Each scene shows the same named points in several views. A view is turned or mirrored, shifted and resized as a whole, has a little noise and may leave points out.
In the rows, zero is written as 128.

Scene 1
View 1
(44): [125  90 139 113 124 135 129 117 163 130 120 119 134  99 137 146 116 138
 115 116 135 117 127 115 151 147]
(49): [120 141 143 106 126 104 122 122 156 131 128 121 125 120 147 127 135 134
 137 126 113 150 125 139 120 134]
(160): [134  95 144 129 126 150 132 126 152 153 127 118 135 100 151 146 135 140
 125  96 112 119 133 104 138 126]
(131): [118 126 157 128 117 126 138 122 134 136 117 135 147 120 142 135 141 130
 127 126 121 116 121 113 135 110]
(20): [115 142 146 101 121  83 114 126 168 100 119 115 143 123 144 123 126 138
 152 131 113 142 126 135 113 139]
(89): [115 123 138 114 125 118 137 124 144 131 127 139 139 133 134 128 133 125
 121 134 117 133 129 127 135 127]
(15): [135 139 147 136 130 134 131 140 137 168 141 122 134 125 170 128 166 134
 150  92  71 149 140 115 101  97]
(306): [125 115 152 127 116 126 123 129 152 128 116 113 140 101 146 135 130 133
 137 117 125 118 118 117 134 126]
(95): [118 131 157 122 115 114 130 122 142 120 113 127 145 112 141 132 135 130
 133 133 129 118 114 121 133 120]
(191): [117 106 134 107 130 123 140 115 152 130 128 140 138 127 130 137 126 132
 109 130 124 128 134 122 145 140]
(19): [125 151 149 119 129 114 138 126 127 132 128 131 119 107 140 117 160 114
 120 147 133 145 102 148 127 121]
(163): [131 124 139 116 134 119 135 128 144 121 129 125 125  98 137 122 151 121
 118 137 132 137 111 137 131 137]
(142): [123 103 122 117 133 139 138 129 150 151 139 135 129 131 135 132 131 123
 113 119 109 141 139 125 140 133]
(153): [125 119 130 123 129 135 132 136 145 150 136 126 124 122 140 125 139 118
 125 122 111 144 128 132 132 125]
(250): [115 114 129 130 112 129 119 149 155 135 127 116 142 136 134 120 115 113
 145 124 109 133 130 125 133 121]
(207): [130 108 126 123 136 142 138 133 144 149 139 129 122 113 138 127 144 118
 112 122 116 142 127 130 138 131]
(144): [117 111 137 106 127 115 133 117 158 123 125 132 140 123 134 136 124 136
 120 127 122 130 132 123 139 142]
(314): [100 136 128  82 124  85 119 112 176 124 130 134 134 157 135 132 104 141
 136 131 104 158 150 141 125 148]
(290): [121 111 130 123 125 132 132 136 149 139 132 128 137 129 136 127 131 120
 126 123 110 134 132 124 134 126]
(105): [122  90 134 118 123 143 131 122 157 141 123 124 132 110 134 143 115 131
 114 117 131 120 130 117 153 140]
(21): [120 137 151 127 121 121 134 130 135 139 125 132 143 127 147 127 148 126
 137 124 107 131 125 121 122 107]
(206): [124  98 133 123 125 133 132 132 153 125 125 125 140 112 131 131 126 123
 121 126 127 122 124 119 144 136]
View 2
(290): [122  99 158 122 155 136 113 130 140 141 109 119 113 127 143 114 138 128
 121 139 157 122 140 108 155 122]
(191): [124 110 156 110 154 138 100 124 155 122  96 110 135 136 154 122 121 123
 135 143 146 128 127  91 157 148]
(306): [123  86 138 106 154 144 114 158 122 124 101 104 125 125 130 116 131 139
 128 175 141 119 136 117 136 113]
(19): [112 101 155 119 125  78  90 144 150 119  99 108 124  89 143 168 134 109
 116 169 156 111 145 112 147  96]
(206): [125  97 143 108 156 144 115 134 140 121 108 112 116 134 156 119 121 143
 138 161 151 126 134 107 157 128]
(160): [117  74 137 140 169 153 107 130 131 137  94  98 108 137 129  81 141 142
 131 178 124 121 125 126 148 135]
(49): [126 112 160 104 149 111  98 157 133 127 106 104 143 122 132 139 164 114
  95 144 145 115 135  98 130 116]
(15): [105  86 169 173 154 114 103 138 114 179 100 105 101  92  83  85 181 118
  91 136 133 119 145 131 122 102]
(153): [119  94 159 133 154 118 105 128 146 141 109 117 108 124 145 119 153 121
 110 148 155 115 139 116 157 117]
(163): [120 108 144 114 140 100 100 138 142 112 109 100 120 109 156 152 134 135
 122 172 144 123 136 106 147 114]
(20): [134 130 157  75 147 127 112 180 112 120 115 102 158 119 125 147 154 128
  98 132 147 126 138  83 111 111]
(44): [129  91 132 102 167 157 108 137 142 110  98  98 129 155 159 108 126 143
 137 179 132 123 120 106 154 146]
(21): [112  94 163 128 139 123 104 147 130 148  93 114 124  96 109 120 132 111
 122 143 153 119 146 113 134 106]
(144): [127 113 154 100 155 140 104 138 143 120 100 106 140 136 148 124 130 127
 127 144 144 127 127  90 147 141]
(131): [113  85 153 119 140 139 102 145 137 136  82 112 129 105 116 118 108 115
 142 159 149 119 140 113 142 117]
(207): [118  95 152 139 154 113 102 114 152 134 109 111 101 125 157 120 147 131
 119 158 148 120 135 116 165 126]
(314): [138 139 181  77 159 137 100 154 143 131 108 116 171 151 141 132 167  98
  88  95 157 121 128  65 133 144]
(250): [128  93 160 104 157 152 128 151 128 145 119 132 112 133 139 113 141 130
 114 133 175 115 150 111 151 104]
(105): [126  85 140 110 166 156 109 128 150 119  99 109 121 155 160 103 127 135
 137 171 144 118 125 110 164 143]
(95): [118  93 148  99 138 134 105 161 130 122  90 108 139 109 124 135 113 121
 136 165 150 119 140 107 134 111]
View 3
(144): [154 125 136 139 137 179 120 158 129 142 122 130 120 120 104 127 138  83
 138  98 101  69  90 133 158 142]
(105): [142 110 135 160 149 178 117 154 120 143 125 128 121 149  91 144 100  84
  93 135  85  80  72 162 166 156]
(290): [139 119 119 127 148 156 120 120 118 143 121 108 121 128 117 121 118 114
 142 131 106  68 101 165 144 140]
(207): [127 115 101 147 149 148 111 108 103 160 146 127 145 121 121 138 113 124
 127 124  94 101  95 175 138 145]
(142): [125 116 102 133 169 146 114 123 110 137 140 112 143 113 117 123 118 110
 116 124  91  71  88 160 155 144]
(314): [139 143 105  88 142 164 140 180 153 116  95  88 136 108 125  97 215  63
 145  64 111  45 125  92 163 129]
(89): [151 135 121 136 142 156 132 131 126 144 128 120 117 112  96 118 132 108
 158  97 115  61 106 156 148 135]
(15): [107 149 100  77 150 134 110 108  87 105 109  91 122  80 175 181  79 161
 168 172 163 112 162 161 118 108]
(131): [159 148 144 149 131 165 137 137 117 137 122 130  90 114  81 151  84 118
 165 122 140  71 113 174 145 130]
(49): [139 144 111 117 111 164 133 148 130 147 107 115 128 120 130 146 167 101
 160  93 126 105 138 132 131 129]
(44): [151 108 150 163 135 196 110 168 123 148 122 141 118 150  97 155 105  72
  98 129  85  92  68 146 167 156]
(163): [154 124 124 161 106 170 118 120 116 184 141 151 129 127 111 141 139 116
 166  91 104 116 106 160 125 143]
(250): [144 113 125 114 135 160 132 118 133 143  89  80 103 164 120 109 131 111
 146 150 111  54 115 173 137 142]
(19): [150 152 104 163  97 144 146 106 118 188 145 145 126 115  92 145 146 136
 189  73 130 120 137 181 111 131]
(95): [169 145 151 151 107 179 139 146 128 152 112 134  88 131  85 147 112 106
 173 108 137  81 118 162 140 133]
(191): [150 125 129 150 152 168 120 149 123 142 139 135 127 111  91 120 126  88
 131  95  95  60  79 144 164 144]
(153): [128 126  99 131 143 143 124 111 112 151 129 110 135 123 122 134 124 127
 141 126 110  92 115 173 134 137]
(21): [148 150 126 123 131 151 135 121 114 135 115 114 101 105 110 145 103 132
 180 124 149  78 136 169 132 122]
(160): [130 116 141 140 151 177 101 147  99 126 121 127 117 127 123 181  60 108
 103 170 109 105  90 161 155 143]
(206): [155 107 143 153 134 179 113 133 122 159 123 130 113 147 102 127 111  98
 133 128  93  74  81 163 150 150]
(306): [155 125 153 142 111 188 121 147 122 150 102 127  96 150 112 161 103 102
 145 140 122 100 110 160 138 141]
(20): [165 137 145 101  90 192 129 163 147 148  81 113 104 134 139 127 188  83
 192  86 132  84 141 107 130 127]
View 4
(21): [118 145 128 151 125 124 172 106 116 114 128 121  98 166 145 111 127 181
 114 137 121 138 117 130  70 131]
(191): [ 95 146 104 155 121 116  96 120 117 136 101 118 152 152 142 113 121 135
 129 108 118 124 141 164  87 124]
(19): [123 180 173 171 151 112 157 111  87 119 120  94 111 194 116 138 137 192
 114  96  94 142 117 168  73 101]
(144): [ 96 161 114 137 113 124 100 127 119 133 109 118 148 150 149 113 121 143
 133 107 124 114 136 147  87 118]
(142): [105 113 106 182 117  97  91 109 111 125 130 111 138 146 136 118 134 156
 121 125 133 133 145 143 105 128]
(95): [ 99 189 130 127 117 136 158 129 118 132 113 130 113 167 142 119 126 157
 113 129 102 130 117 157  72 121]
(49): [114 168 154 139 116 128 128 118  99 117 136 108 124 159 140 115 123 185
 137  95 137 105 115 117  79  91]
(206): [ 94 169 111 142 110 108 100 132 122 136 121 119 135 154 143 133 143 142
 113 140 109 134 145 159 107 133]
(131): [ 99 157 116 149 120 132 163 120 122 130 108 138 110 162 140 109 127 158
 104 141 105 142 116 160  74 139]
(20): [116 204 146  84 111 138 136 124 115 114 130 103 125 165 170 117 113 173
 154  96 135  90 126 102  63  91]
(163): [111 184 163 154 136 109 114 132  99 126 112  98 132 176 133 141 147 175
 118 106 103 136 127 161  99 120]
(250): [108 158  96 129  97  97 129 106 120 121 170 112 103 156 145 132 133 153
 118 156 127 124 156 121  92 106]
(15): [135  92 150 181 117 123 174 101 113  92 152 123  78 146 153  95 145 233
 109 160 163 142  92  74  97 158]
(207): [109 130 134 189 125  94  98 117 103 124 130 105 130 157 127 131 150 172
 110 128 122 144 137 151 115 133]
(89): [110 148 111 151 126 113 130 106 114 125 118 111 129 164 142 116 119 153
 128 114 117 128 140 152  72 115]
(160): [ 84 133 122 170  92 128 105 145 125 135 122 151 125 127 142 108 155 167
  94 163 134 140 107 136 132 164]
(153): [112 132 128 178 119  99 117 109 103 119 145 107 118 157 129 126 141 177
 113 130 129 135 134 137 102 119]
(290): [108 138 109 155 114 101 117 110 116 122 138 111 122 155 143 123 136 159
 119 138 127 133 145 137  96 126]
(314): [111 149 105 117 107 128 100  96 108 117 137 102 152 145 156  94  84 149
 175  64 160  71 144 103  52  61]
(105): [ 76 154 102 160  94 116  81 140 119 148 123 138 146 136 131 120 140 132
 106 139 118 128 136 165 119 129]
(44): [ 72 174 116 145  92 127  75 155 121 150 111 143 153 135 138 120 142 133
 110 132 117 121 128 163 122 133]
(306): [ 92 185 134 128  99 131 131 143 121 134 130 136 116 151 145 124 145 163
 106 149 115 127 116 139 104 131]

In a view up to two points have been moved. Name them for each view, in the order of its rows, or write none.
view 1: (306)
view 2: none
view 3: (153)
view 4: (20)
